Points, in no order, along strands that fork, close into loops and pass close to each other.
Points whose rows are less than 45.8 apart are linked; no others are. Some points are linked to none.
K914: [-41 17 -23 3 1 5 -6 18 -28 -21 25 -1 -22 40 7 5 17 -1 22 -31]
K58: [-6 5 -26 20 1 -14 -1 5 -13 -3 -12 19 -13 34 -5 17 -34 10 -7 -20]
K6: [8 -27 19 -19 3 18 24 -6 18 13 0 -11 -26 7 5 3 -25 4 -43 3]
K305: [2 -33 10 11 -6 2 -49 -15 -2 -16 2 19 11 4 24 23 -8 26 16 -27]
K760: [9 -17 42 -1 20 40 20 -18 -11 -3 -9 0 5 -8 20 -22 3 -25 -25 15]
K271: [-23 -25 -6 5 3 13 -41 -5 5 -2 29 -7 -10 13 13 16 21 19 30 -41]
K972: [32 16 -2 1 25 -5 13 10 -16 8 6 -11 29 -48 0 -18 13 -15 -8 39]
K557: [-20 -21 -15 39 -11 -19 -20 -2 -8 -15 -26 24 -25 27 0 7 -18 8 4 -37]
K190: [-9 -11 -15 41 -12 -17 -12 -2 -13 -19 -34 19 -23 31 -16 -2 -37 9 6 -24]
K100: [18 28 28 12 20 12 -5 13 -41 16 -4 -1 28 -5 -10 -22 23 -12 11 30]
K662: [4 -1 -3 -8 -12 2 4 12 1 18 -8 -6 -24 30 -1 0 -52 13 -34 -3]
K758: [20 20 -8 -55 -30 -12 -10 -4 7 1 29 2 18 -14 -33 9 -7 5 28 19]
K286: [-5 -22 19 1 15 19 9 23 -7 -9 -31 -5 37 -18 4 -14 17 12 -26 32]
K696: [-21 -30 3 45 -1 -22 -14 6 25 -3 -55 12 5 1 4 -6 3 7 -3 -15]
K685: [-6 -1 -2 14 -25 2 1 5 -12 -17 -35 8 -16 33 -8 -3 -44 11 -14 -5]
K133: [25 8 -10 -46 -25 -8 23 -19 11 -1 27 -10 -5 -35 20 -11 7 -2 -10 25]
K867: [-34 -29 9 25 -7 -8 -33 -11 24 -15 -26 3 13 1 17 14 25 17 28 -24]
K667: [28 21 -1 -14 -5 -3 12 -41 0 -4 21 -20 -10 -54 5 -50 30 -31 -7 30]
K701: [18 -34 30 -3 42 30 20 1 -1 8 -2 -11 -10 -8 -17 -21 -9 -20 -42 10]
K453: [-1 3 -21 34 -4 -8 26 -2 -9 -5 -39 4 -18 35 -14 7 -27 11 -8 -3]
K83: [28 -29 16 -25 38 11 28 -16 22 18 17 -23 -33 -10 -16 -9 -10 -19 -38 0]
K813: [20 -5 17 -15 -9 32 -8 -9 -1 -5 3 11 15 0 31 12 -17 10 0 16]
K359: [0 3 -22 15 16 -16 13 8 11 10 -8 7 12 4 17 26 -17 11 -17 -3]
K646: [-1 9 -16 -33 -11 -12 8 -2 28 4 28 6 -4 2 -48 34 15 0 32 12]
K639: [-4 25 -6 -20 -28 -2 23 13 -26 -24 -11 10 -4 27 -5 -4 -29 5 -37 8]
K590: [28 -4 15 -6 33 17 26 19 -19 8 2 -6 10 -38 -5 -29 8 -13 -35 32]
K18: [-26 -8 -10 13 -5 -18 -46 10 -21 -25 9 23 -5 16 11 12 -15 13 -3 -48]
K694: [16 4 -17 -43 -25 -23 28 3 15 2 22 -4 -34 -23 13 -9 -15 -2 -45 10]
K489: [15 -7 5 9 16 11 1 -10 6 8 -13 8 27 -5 27 14 -3 12 1 9]
K649: [-19 -15 -11 41 22 -17 -2 21 15 16 -50 -3 5 10 -19 -12 -12 11 -17 -1]
K537: [-10 -6 5 -8 -14 6 35 4 15 3 -22 -9 -9 11 16 7 -11 8 -48 7]
K435: [-10 -11 7 -3 -7 3 -13 -6 12 -9 -11 0 21 17 22 28 7 23 13 -3]
K821: [-14 -6 -12 20 27 -11 11 18 13 8 -33 3 25 1 7 8 2 10 -26 8]
K984: [36 26 -3 -6 -30 3 21 -38 10 11 7 9 -1 -20 -53 3 15 -23 28 30]
K908: [-6 5 2 -21 -27 0 15 9 -14 -11 -14 9 -6 21 14 1 -34 12 -39 2]
K610: [-12 -19 14 21 8 14 -22 -14 18 -11 -29 -2 29 -2 22 12 16 16 20 -3]
K217: [37 16 -7 -51 -38 1 5 -26 -9 2 32 -9 6 -32 1 -15 -7 -5 19 31]
K63: [39 27 3 -6 -4 7 10 -32 -16 12 25 -1 5 -30 20 -12 -8 -22 13 23]
K237: [3 1 -8 -16 1 10 20 -6 26 8 19 -2 -1 1 -43 40 26 -8 33 12]
K387: [-23 -20 -39 43 9 0 -9 1 -25 -29 -7 11 -38 25 3 -7 -7 -2 6 -42]
K583: [-13 -16 22 6 -35 7 -7 7 10 3 -32 -1 -30 29 -7 -12 -53 14 -21 -1]
K261: [-20 20 -1 -27 -1 -11 -37 23 -4 -17 24 10 21 25 1 25 -1 11 16 -20]
K307: [-9 -26 -1 53 -27 -23 -2 -2 1 -19 -50 27 -27 16 -11 -8 -18 -2 22 -25]
K736: [-7 35 -5 -30 -31 -14 20 14 -26 -22 -3 12 13 23 6 7 -12 6 -25 1]
K390: [-18 -24 21 -10 -13 4 7 -9 18 18 -24 -36 -42 29 -9 -20 -39 3 -16 -6]
K704: [-24 -10 -10 12 43 12 -14 16 16 6 19 -21 10 1 -10 14 41 -2 31 -7]
K5: [-15 -37 -5 47 21 -28 -35 16 28 12 -48 22 -1 -19 -18 -20 5 8 -2 -31]
K303: [1 -10 10 19 37 28 -24 -12 5 2 8 -7 17 4 -18 15 35 -1 42 -13]
K595: [38 25 19 -5 -11 28 1 -21 1 11 10 19 1 16 -33 24 5 -12 38 8]
K852: [37 23 -6 -38 -36 -3 -2 -22 4 0 27 10 10 -12 -44 4 -9 -4 38 28]
K636: [-28 0 -45 25 14 -10 8 5 -29 -20 9 12 -24 30 8 16 -6 -5 3 -28]
K710: [5 14 -26 -40 -25 -23 5 -10 18 7 32 -2 -2 -7 -42 26 12 -1 39 14]
K585: [-3 5 6 -36 -2 11 -25 7 9 -6 33 8 3 18 -22 36 5 10 37 -5]
K454: [41 -2 3 -14 5 18 14 -13 -10 16 26 15 -5 -18 25 1 -33 -8 -8 15]
K108: [-16 -19 23 -14 -30 15 0 9 7 -6 -19 3 -22 18 3 -2 -46 13 -36 4]
K822: [12 -24 15 8 -14 17 -41 -7 3 -12 -4 22 13 2 28 16 -24 26 7 -12]
K624: [22 4 14 14 28 26 -2 -14 -3 3 -6 6 30 0 20 10 5 0 19 12]
K15: [-19 0 -17 31 -9 -10 19 -6 -8 -17 -41 8 -9 26 -3 12 -13 7 -7 2]
K626: [26 12 -4 -22 -1 -6 29 -10 14 3 13 -21 19 -41 15 -10 23 -7 -11 30]
K935: [-10 2 -19 27 17 -11 27 16 8 13 -31 0 7 10 -3 4 -7 5 -33 6]
K521: [-21 7 -4 -29 -7 18 -23 22 17 -4 40 4 -15 23 -35 32 9 6 29 -16]
K361: [-4 -32 25 5 -27 14 -16 -2 20 -5 -29 12 -5 4 22 3 -36 17 -17 1]
K153: [15 3 13 20 32 23 -21 -15 -5 1 1 -1 27 4 4 15 22 -4 33 -3]
K93: [0 -38 35 14 32 39 5 7 -7 1 -26 4 5 -17 -1 -30 -10 -10 -28 19]
K336: [-25 4 -5 -19 -4 18 -35 29 10 -6 43 -3 -18 28 -28 17 10 12 30 -32]
K529: [-42 -29 -14 31 -16 -5 -33 0 -4 -3 11 -6 -24 3 25 -16 22 4 12 -61]
K204: [-2 7 -28 12 5 -20 11 11 -3 8 0 16 -3 25 11 30 -26 10 -10 -11]
K891: [24 32 12 2 9 -5 13 -16 -30 16 24 -11 -3 -48 5 -44 14 -42 -18 27]
K421: [-40 -29 -14 56 6 -27 -12 7 9 -13 -37 19 -16 -1 0 -21 24 -4 8 -40]
K651: [5 -33 15 38 -13 -19 -23 8 42 18 -48 11 -17 -8 -7 -18 -23 13 10 -21]
K708: [-32 -37 -12 50 15 -30 -22 19 15 -2 -35 22 -5 -20 -10 -22 21 2 3 -37]
K687: [-29 1 -4 16 -17 -10 16 -7 2 -14 -36 2 8 23 17 16 0 9 -11 -1]
K218: [24 4 -4 -18 4 8 -15 0 -6 -4 23 19 18 1 25 33 -20 16 6 3]
K373: [-49 -16 -22 42 5 -11 -5 -1 -9 -15 -17 10 -18 23 18 7 20 -4 11 -30]
K45: [-8 -18 16 17 21 17 -22 -9 10 -11 -19 -10 36 -1 0 13 30 9 29 1]
K403: [-27 0 -33 28 19 -18 -3 8 -12 -5 6 16 -12 28 18 18 0 -2 3 -27]
K615: [33 -23 15 -16 27 18 29 -12 7 14 22 -10 -22 -18 3 -5 -14 -21 -36 7]
K338: [31 23 -18 -21 -21 -8 16 -44 15 10 15 -28 9 -42 -24 -22 26 -9 21 38]
K578: [1 -25 14 -8 9 13 15 -3 28 29 -11 -27 -22 13 -2 -7 -32 3 -30 6]
K717: [20 20 -5 -30 -10 -6 28 -11 21 8 3 -19 26 -27 4 1 30 2 9 30]
K81: [2 28 -5 -53 -21 -23 -7 14 6 -2 31 7 25 4 -30 12 -3 1 25 9]
K523: [-11 2 21 -25 -25 10 -19 18 -2 -15 -7 15 12 16 17 9 -39 19 -29 0]
K451: [20 49 26 -4 -19 1 15 -13 -6 27 -2 -10 0 -25 -54 -37 32 -29 0 28]
K285: [6 45 36 -8 -11 -5 7 -8 -16 29 9 -23 -1 -23 -14 -53 32 -38 -3 25]
K402: [24 14 -19 -24 -9 -13 11 12 -4 16 24 11 -7 -8 7 8 -39 3 -31 9]
K806: [-13 10 -21 4 40 -16 3 16 11 10 14 -13 23 -7 1 22 35 -7 21 9]
K697: [9 -31 15 -11 43 7 16 25 8 23 -4 -31 -11 -5 -27 -30 -3 -2 -45 15]
K219: [12 20 -4 -52 -32 -17 12 13 -4 -7 20 6 9 -9 15 -3 -14 6 -29 16]
K212: [0 7 -27 15 32 -20 18 12 9 14 -2 3 22 -5 13 23 4 -3 -13 5]
K427: [34 19 -3 -38 -20 1 13 -26 1 8 23 -8 10 -25 3 -2 6 -1 24 27]
K159: [9 17 -11 -51 -37 -24 25 8 5 -5 27 2 -12 -17 15 -11 -8 2 -38 10]
K862: [-25 -1 -29 23 27 -13 -1 7 7 4 5 5 5 12 21 24 15 1 2 -17]
K582: [-37 -28 14 16 -14 -4 -36 -2 23 -17 -14 -4 -3 14 4 17 35 21 34 -30]
K833: [-22 17 -25 -7 1 -22 3 17 -13 -11 11 8 3 25 15 32 3 0 10 -15]
K535: [1 -6 2 21 -25 -6 -12 -3 -5 8 -40 -14 -28 37 -16 -26 -48 15 22 -8]
K669: [30 13 -4 -35 -23 3 15 -45 1 -5 28 -19 -17 -43 8 -41 21 -24 5 24]
K940: [28 33 24 0 6 13 18 -5 -18 11 -3 -14 26 -20 -24 -21 36 -20 21 33]
K71: [5 -32 22 21 7 28 -5 -6 17 1 -36 7 18 -13 21 -1 -10 12 -13 12]
K428: [-2 21 -2 -45 -21 -9 1 10 3 -4 23 3 18 17 -28 32 3 9 26 9]
K863: [-35 -20 -11 27 -18 -12 -38 7 -23 -30 7 22 -22 13 6 -7 -12 6 7 -54]
K734: [27 -2 17 -11 28 10 35 -1 -15 -5 20 -7 -10 -45 1 -33 21 -37 -33 22]
K313: [37 16 14 -36 -16 24 -6 -11 -12 -3 25 8 15 -5 16 6 -20 0 18 19]
K298: [-22 -20 -33 35 -2 -6 -9 -1 -30 -40 -16 20 -32 26 -14 0 -19 2 14 -30]
K42: [-3 -30 2 47 11 -29 -34 16 36 21 -49 14 -5 -24 -28 -28 -7 13 8 -28]
K781: [-17 -17 19 10 -21 0 2 -3 13 16 -37 -18 -34 28 -11 -20 -44 13 -15 -3]
K360: [-29 5 -7 10 -18 -7 -8 7 -25 -40 -27 24 1 35 7 13 -11 10 6 -17]
K932: [19 17 38 -3 10 30 27 -21 -15 8 4 -7 9 -15 19 -27 17 -28 -9 20]
K551: [28 -17 3 6 35 15 15 33 -25 6 -5 -1 17 -26 -10 -23 0 9 -38 38]
K202: [-26 8 -9 6 -13 -3 -10 12 -39 -58 -17 22 7 29 -1 0 -15 -1 6 -21]
K241: [-35 0 -10 -8 -5 11 -40 23 -4 -5 39 -9 -18 28 -1 11 11 16 24 -46]
K924: [23 45 30 -7 -4 7 14 -12 -12 22 4 -17 14 -21 -25 -36 27 -34 5 29]
K681: [-33 -9 -17 38 0 -16 -9 -5 -3 -7 -27 17 -8 25 8 15 -4 7 1 -28]
K225: [-5 -32 15 34 -9 1 -20 -3 38 11 -42 13 -3 -9 7 -5 -26 18 -4 -9]
K168: [18 2 -11 -11 1 -6 36 5 15 18 9 -9 0 -18 20 8 -10 2 -34 16]
K406: [-24 -1 -7 -8 4 -10 -40 10 -10 -12 25 9 8 28 16 27 -2 18 16 -30]
K752: [14 35 45 -3 1 20 19 -17 -17 28 4 -10 6 -6 8 -32 20 -36 2 15]
K565: [44 14 3 -22 -6 11 11 -23 -16 10 32 6 -5 -31 28 -3 -20 -18 5 23]
K388: [23 3 43 -17 7 30 28 -32 -19 3 14 -4 -11 -7 26 -24 14 -36 -13 12]
K575: [23 0 21 -37 -13 28 -14 2 -11 -11 17 12 21 -3 28 12 -28 12 1 12]
K105: [-28 4 -21 1 12 0 -16 11 8 5 31 -9 -11 23 18 22 25 7 26 -24]
K616: [13 18 10 -55 -32 -3 11 4 -4 -3 21 -2 12 -12 17 0 0 10 -15 18]
K318: [25 33 18 14 -1 15 18 -22 7 13 0 14 4 2 -55 14 20 -28 27 16]
K60: [11 28 -10 -7 -8 -11 3 25 -16 4 2 12 -7 27 -14 1 -61 10 -31 -8]
K707: [-9 17 -28 -9 15 -31 12 4 9 12 20 -11 9 -9 8 31 23 -6 22 9]
K290: [-15 -6 -18 49 18 -22 4 8 9 7 -41 3 -5 19 -11 1 -10 6 -14 -15]
K761: [-6 34 -21 -14 -6 -21 3 19 -31 -27 6 27 15 19 -5 9 -32 -10 -17 -7]
K807: [27 -26 25 -11 49 10 26 6 -4 7 10 -13 -18 -23 -21 -26 6 -21 -42 11]
K612: [-21 -6 -10 24 -8 1 -14 7 -35 -60 -17 25 -4 19 -16 -1 -22 -1 8 -22]
K201: [19 -25 10 -6 34 16 16 33 -8 16 -5 -14 -1 -21 -19 -26 -2 6 -46 30]
K314: [-6 -30 -13 44 -22 -21 -7 -4 -7 -27 -33 30 -41 11 -22 -19 -14 -2 32 -42]
K733: [-21 -23 10 21 30 9 -30 11 3 -10 -25 -1 45 -6 -6 7 36 14 22 3]
K381: [-6 18 -32 -36 -11 -30 7 -4 9 12 34 -8 2 -5 -17 30 13 -6 30 10]
K358: [-42 -9 -10 21 -4 20 -25 13 19 8 19 -26 -23 21 -1 0 35 15 25 -37]
K680: [11 52 46 4 -1 4 2 -6 -7 45 10 -11 8 -1 -7 -25 16 -34 3 15]
K488: [-10 -1 -1 -8 10 2 -11 -1 10 -4 2 -3 19 17 15 37 18 15 21 -1]
K187: [-2 -19 8 15 27 4 5 27 16 25 -35 -20 8 -3 -21 -20 -16 13 -38 14]
K440: [18 -18 24 0 -9 35 -25 -13 -2 -10 -5 17 11 4 33 9 -27 14 -3 7]
K568: [25 24 20 8 -3 23 6 -19 8 12 11 24 -5 10 -48 22 17 -26 37 7]
K534: [-17 1 -7 9 -17 -5 27 1 6 -1 -34 0 2 21 17 10 -10 13 -31 5]
K601: [-15 -5 17 -4 -26 -1 -36 13 -1 -25 -17 23 14 14 14 10 -32 24 -13 -9]
K665: [-27 4 -25 3 19 -22 -4 8 3 0 20 -1 -2 22 21 34 17 0 17 -19]
K400: [-11 22 -3 -36 -31 -15 12 14 -9 -8 2 8 14 17 13 13 -2 12 -7 4]
K276: [-24 6 -5 3 -5 -11 -40 19 -19 -30 5 29 8 23 9 16 -21 8 -4 -31]
K832: [-31 -31 -27 57 17 -18 -24 -5 5 5 -10 8 -30 -1 4 -12 8 -4 -1 -56]
K956: [20 50 26 5 4 -12 -2 16 -41 31 5 -4 17 -17 -31 -30 23 -22 17 32]
K550: [28 -1 -8 -49 -27 -5 14 -29 10 -12 35 -12 -15 -41 14 -31 17 -8 -7 21]
K118: [-7 -31 18 0 20 18 7 33 -9 -1 -29 -8 17 -24 -5 -25 0 16 -49 30]
K496: [27 33 15 7 15 2 13 1 -35 18 9 -5 15 -42 4 -37 16 -35 -6 36]
K465: [14 12 -9 -16 -8 -10 4 16 -1 15 9 10 -9 16 8 12 -49 12 -29 -2]
K961: [26 43 20 10 -8 4 19 -15 0 22 -2 3 9 -15 -53 -13 26 -30 18 25]
K149: [-40 -1 -28 21 24 1 -13 16 -1 6 29 -12 -14 20 24 7 26 6 16 -35]
K455: [-25 -4 4 13 -4 -4 15 5 16 -8 -40 -6 29 10 17 12 15 15 -14 10]
K917: [39 33 6 -17 -40 8 9 -43 3 18 15 3 -8 -15 -40 -19 4 -19 23 27]
K939: [33 -10 4 -23 10 8 37 -17 10 4 25 -3 -26 -36 14 -8 -9 -19 -31 13]
K165: [6 16 8 -47 -26 2 -2 4 3 -5 11 2 24 12 -2 30 0 20 17 14]
K803: [-2 -25 5 43 -5 -30 -19 12 41 22 -54 9 -16 -5 -22 -29 -13 9 16 -28]
K963: [12 22 -31 -25 -16 -35 24 -16 13 10 18 -10 18 -26 12 15 9 0 9 23]
K851: [32 22 2 -19 -18 11 23 -25 13 10 4 -9 16 -15 -38 6 22 -8 29 28]
K326: [18 -17 40 -16 9 41 28 -29 -8 -7 8 0 -8 -7 21 -11 1 -26 -22 8]
K21: [3 28 -13 -3 -7 -16 6 23 -29 -11 1 22 4 24 -10 3 -49 1 -26 -9]
K236: [-25 27 -22 -20 -6 -25 -2 18 -20 -13 26 8 -2 25 5 24 5 -10 23 -10]
K657: [22 7 -17 -24 -12 -19 38 0 19 9 17 -10 -19 -24 9 -3 -13 -2 -42 13]
K138: [39 28 -3 -21 -18 6 5 -28 -4 15 30 0 8 -14 -9 10 -4 -8 45 27]
K357: [13 -28 34 -29 -1 36 16 -21 -2 -5 10 -2 -12 -2 28 1 -10 -8 -26 15]
K905: [32 19 12 -23 -4 23 -15 -12 -16 -1 18 13 22 5 14 17 -8 4 32 12]
K31: [11 -16 37 11 29 41 8 2 -24 1 -21 1 12 -17 8 -31 4 -15 -27 21]
K172: [-31 -14 -8 13 -5 -13 -40 5 -10 -16 14 13 -7 20 17 16 1 16 10 -37]
K666: [-25 -30 -2 45 16 -14 -23 5 25 -10 -37 13 13 -13 8 1 6 8 -1 -18]
K904: [1 1 0 -5 -9 2 10 6 -1 25 -13 -29 -32 38 -10 -15 -50 11 -16 -5]
K793: [-25 -26 4 24 16 37 -30 -2 26 4 16 -22 -4 5 -19 4 43 13 36 -34]
K896: [1 -7 5 8 3 2 7 3 20 35 -22 -29 -18 22 -1 -8 -41 15 -17 -3]
K320: [-23 -29 3 33 27 -6 -28 16 12 -11 -34 8 33 -13 6 6 21 17 5 -2]
K553: [-3 7 -5 -14 21 2 9 4 28 6 12 -14 12 2 -32 35 31 -4 38 13]
K576: [4 -41 36 2 39 34 7 12 -8 8 -17 -10 -11 -10 -18 -35 -7 -12 -36 21]
K809: [21 12 -3 -23 -11 2 24 -15 21 7 6 -7 13 -7 -41 28 28 -4 33 22]
K150: [-14 2 -9 -2 31 12 -3 11 26 10 24 -14 5 5 -17 29 38 -6 35 -3]
K930: [-12 3 -27 19 9 -20 -18 15 -22 -9 4 29 -10 29 2 20 -33 6 -6 -31]
K156: [-16 -8 18 -2 -9 9 26 2 16 -3 -34 -14 17 -1 25 7 15 14 -34 17]
K374: [2 -1 15 -37 -27 10 6 12 1 -7 -1 7 6 10 20 9 -24 16 -39 6]
K356: [-9 4 -5 -3 -10 -6 -4 4 1 -7 -10 10 10 21 23 26 -20 18 -15 -1]
K395: [33 -13 22 -10 43 7 28 1 -14 -9 20 -4 -21 -34 -16 -33 14 -37 -40 15]
K335: [-25 -23 -15 33 -18 -10 -29 9 -34 -43 1 25 -32 6 -11 -27 -12 -5 10 -59]
K976: [-22 -25 -2 54 -13 -27 -8 0 16 -3 -50 20 -14 9 0 -7 -2 1 6 -25]
K768: [32 28 -9 -14 -9 -8 16 -26 5 3 12 -29 17 -47 -26 -28 35 -14 12 39]
K343: [21 22 -29 -31 -28 -30 13 -26 15 11 18 -19 15 -36 -3 1 19 4 12 30]
K79: [-6 -28 7 14 15 20 -41 -18 3 -4 20 -2 4 6 15 19 22 16 42 -38]
K351: [33 32 17 -4 -4 24 10 -21 -1 18 7 -2 12 3 -15 7 10 -14 37 21]
K999: [3 18 -29 -1 19 -31 18 6 10 17 12 -6 24 -14 16 24 16 -6 4 13]
K258: [-2 8 -17 1 13 -20 -24 19 -12 -4 17 26 -1 21 9 27 -33 11 -7 -25]
K921: [-36 7 -29 12 -3 8 -11 13 -40 -41 19 11 -22 28 9 -1 4 -3 12 -32]
K490: [36 23 2 -41 -43 3 2 -40 -7 8 25 -4 -8 -25 -24 -22 -1 -7 25 26]
K591: [-20 11 -8 -3 -20 -9 0 7 -22 -25 -20 15 8 33 13 19 -15 10 -8 -9]
K719: [0 -12 -8 32 -21 -15 -15 1 -6 -5 -38 4 -28 32 -17 -16 -49 18 12 -17]
K674: [-33 -20 -12 5 -3 10 -43 9 -4 4 43 -11 -16 10 21 4 15 20 20 -52]
K727: [-53 -22 -22 49 8 -9 -9 4 -2 -13 -21 7 -20 7 14 -13 31 -4 10 -42]
K817: [-3 -37 29 19 18 33 0 -4 18 3 -32 -1 9 -16 14 -17 -12 2 -22 18]
K67: [-45 10 -22 0 -3 8 -9 14 0 -4 25 -14 -22 34 4 17 25 5 30 -25]
K860: [14 23 25 -6 17 -11 12 -15 -33 7 21 -10 -16 -38 3 -49 20 -48 -29 19]
K652: [-13 -17 4 16 24 3 1 20 7 -1 -35 -3 36 -10 5 4 13 14 -24 23]
K650: [8 6 -18 2 4 -14 26 9 12 18 -7 0 0 3 16 15 -17 4 -28 6]
K278: [-13 -21 6 23 38 40 -26 -4 17 4 20 -18 -5 4 -24 9 45 3 37 -26]
K39: [28 -2 -4 -27 5 -3 33 -27 7 -4 28 -8 -20 -48 17 -22 4 -21 -26 19]
K158: [-16 -38 -14 43 -22 -15 -18 1 -22 -34 -12 27 -44 4 -9 -26 -6 -5 25 -55]
K191: [-3 10 -6 -22 -18 -3 14 2 6 2 -1 4 15 9 23 25 -7 16 -10 12]
K410: [22 4 3 -27 2 9 -29 4 -12 -5 30 14 21 12 10 30 -8 11 31 -4]
K232: [20 -26 17 -23 44 -3 23 15 12 17 11 -35 -21 -11 -30 -22 2 -12 -43 9]
K790: [15 25 -34 -15 -10 -34 32 -4 10 15 15 -14 13 -35 21 3 8 -5 -16 19]
K536: [-18 24 -31 -27 -6 -28 4 12 -4 -1 37 -4 -5 7 -4 30 6 -8 31 -2]
K66: [-45 -16 3 10 1 4 -26 -1 15 -11 -1 -13 -1 18 5 20 35 12 31 -29]
K94: [-19 -23 4 19 -10 -5 -22 -6 15 -11 -26 8 14 7 25 22 6 17 9 -11]
K776: [21 11 -9 5 33 -8 15 21 -13 11 7 -4 40 -37 0 -1 15 -4 -11 32]
K145: [22 30 -2 -14 -4 -5 11 -31 -5 2 15 -32 -1 -54 -16 -54 34 -23 3 36]
K514: [-11 -23 12 9 -29 0 -23 5 10 -13 -29 20 -1 14 19 12 -37 25 -16 -9]
K640: [12 18 -8 -18 3 -14 22 -5 14 7 4 -20 29 -18 -2 17 26 0 11 23]
K272: [-11 -17 -6 28 27 -11 -7 30 10 25 -42 -9 7 5 -26 -21 -19 15 -28 12]
K516: [31 1 10 -13 16 -3 30 -15 1 -2 19 -11 -13 -52 10 -36 22 -32 -27 25]
K316: [-7 -10 8 18 -21 -3 -2 -6 8 17 -48 -23 -30 29 -10 -30 -43 7 3 -3]
K648: [-20 4 -33 18 7 1 -8 16 -40 -37 14 22 -18 30 2 10 -14 -6 7 -28]
K507: [-45 -14 -18 30 -14 3 -27 4 -14 -19 11 -3 -31 18 21 -12 21 7 20 -49]
K26: [4 37 37 -10 1 -15 3 -7 -30 20 22 -12 -10 -30 -1 -56 31 -42 -22 20]
K810: [-32 -18 -4 15 12 26 -23 6 28 4 23 -27 -22 14 -9 10 36 10 29 -29]
K481: [20 46 13 13 9 -8 0 5 -44 22 9 -8 17 -31 -9 -36 18 -28 4 37]
K571: [34 37 6 3 1 0 14 -29 -18 21 14 -11 11 -35 10 -22 3 -31 17 30]
K843: [-12 -23 -19 33 -7 -4 -12 5 -30 -57 -22 25 -26 13 -28 -5 -27 2 18 -30]
K859: [16 9 -6 -22 1 0 3 -4 2 2 18 -4 21 -3 12 35 10 5 30 15]
K983: [-54 -7 -16 28 -4 9 -16 9 4 -10 5 -17 -28 25 15 -3 34 7 24 -40]
K44: [27 29 19 -3 6 19 19 -16 -4 11 0 -13 21 -8 -13 -5 22 -13 30 27]
K25: [33 -1 -9 -19 1 5 14 -4 0 18 25 7 -4 -15 24 15 -35 1 -17 14]
K28: [0 -32 27 -32 -13 33 6 -6 6 -6 -1 5 -10 1 21 8 -28 5 -37 9]
K460: [-8 -1 13 -19 -10 8 39 0 21 -2 -16 -15 4 -4 24 0 14 10 -46 13]
K785: [-24 31 -1 -29 -6 -15 -21 20 -16 -23 10 14 23 28 -3 17 -7 2 7 -19]
K472: [21 6 1 -37 -13 -3 34 -14 21 1 13 -12 0 -28 21 -5 19 1 -18 24]
K484: [18 17 -1 -48 -25 2 9 -2 3 2 15 -5 19 1 10 16 3 12 6 20]
K789: [7 5 -15 -15 6 -9 -20 14 -9 -4 24 20 17 9 21 34 -23 13 2 -11]
K269: [-25 -9 -3 7 11 6 -20 -1 20 -7 1 -6 11 18 5 26 27 11 31 -17]
K355: [-8 -28 9 9 24 7 9 31 10 5 -35 -9 13 -9 -12 -23 -8 16 -49 22]
K533: [-8 6 -22 39 12 -15 24 7 6 11 -34 -2 -8 26 -13 5 -20 7 -16 -5]
K923: [-4 -37 19 22 -8 15 -15 -3 29 4 -35 10 3 -8 20 -3 -24 20 -12 5]
K541: [-4 -26 23 -26 -12 16 10 -1 14 -1 -8 -3 -27 17 8 0 -32 7 -44 1]
K393: [18 -19 14 -24 33 0 27 -3 23 29 12 -35 -30 1 -16 -10 -10 -10 -38 -1]
K819: [-13 -3 -14 13 55 1 -14 25 -1 1 14 -13 27 -3 -5 11 38 -2 22 7]
K996: [-25 25 -3 -5 -1 -11 -28 23 -21 -33 7 19 23 26 1 8 -19 -3 -3 -28]
K693: [29 13 9 -38 -20 14 -3 -10 1 -1 24 5 17 8 -27 28 -1 0 40 19]
K397: [25 21 -21 -35 -30 -17 14 -34 20 7 22 -26 2 -40 -4 -17 24 -3 14 33]
K171: [19 55 37 16 4 9 -1 -9 -13 34 3 -1 18 6 -18 -13 17 -31 19 16]
K293: [19 16 -5 -4 21 -8 23 5 7 11 0 -11 35 -31 8 8 20 -4 3 27]
K199: [30 20 0 -11 12 -2 24 -9 0 5 12 -23 19 -54 7 -25 25 -16 -13 40]
K596: [0 -30 8 15 6 12 -53 -21 0 -12 11 8 8 0 20 17 8 23 27 -38]
K254: [-28 -25 -29 53 4 -12 -12 -5 -10 -10 -10 17 -39 13 4 -14 -1 -2 3 -52]
K256: [-38 -30 -22 43 8 -10 -24 -3 -2 0 7 1 -28 -2 26 -12 21 7 5 -60]

A piece is all that can be reached along the links. How many separate loops has the piece of each point below (a circle has one, a figure eight two, a Y none), and how many tips (points with one link)?
K813 => loops 1, tips 4
K455 => loops 2, tips 0
K571 => loops 2, tips 6
K696 => loops 2, tips 0
K472 => loops 1, tips 1
K351 => loops 1, tips 1

How many points has the smallest loop of links through each point below? Write none if it is on no loop.
K318 => 9
K83 => 10
K94 => 7
K290 => 11
K776 => 7
K307 => none

Name the points in between on the shortest way along the links from the first point to the second, in order.
K810, K191 => K358 K983 K507 K529 K256 K832 K254 K387 K298 K843 K612 K202 K360 K591 K356
K138, K403 => K427 K217 K490 K917 K984 K851 K809 K237 K646 K710 K381 K536 K236 K833 K665 K862
K172, K867 => K18 K863 K335 K158 K314 K307 K976 K696 K666 K320 K733 K45 K610 K94
K537, K187 => K534 K687 K15 K453 K533 K290 K649 K272
K707, K490 => K806 K819 K704 K150 K553 K237 K809 K851 K984 K917
K704, K616 => K819 K806 K707 K999 K212 K359 K650 K168 K657 K694 K159 K219
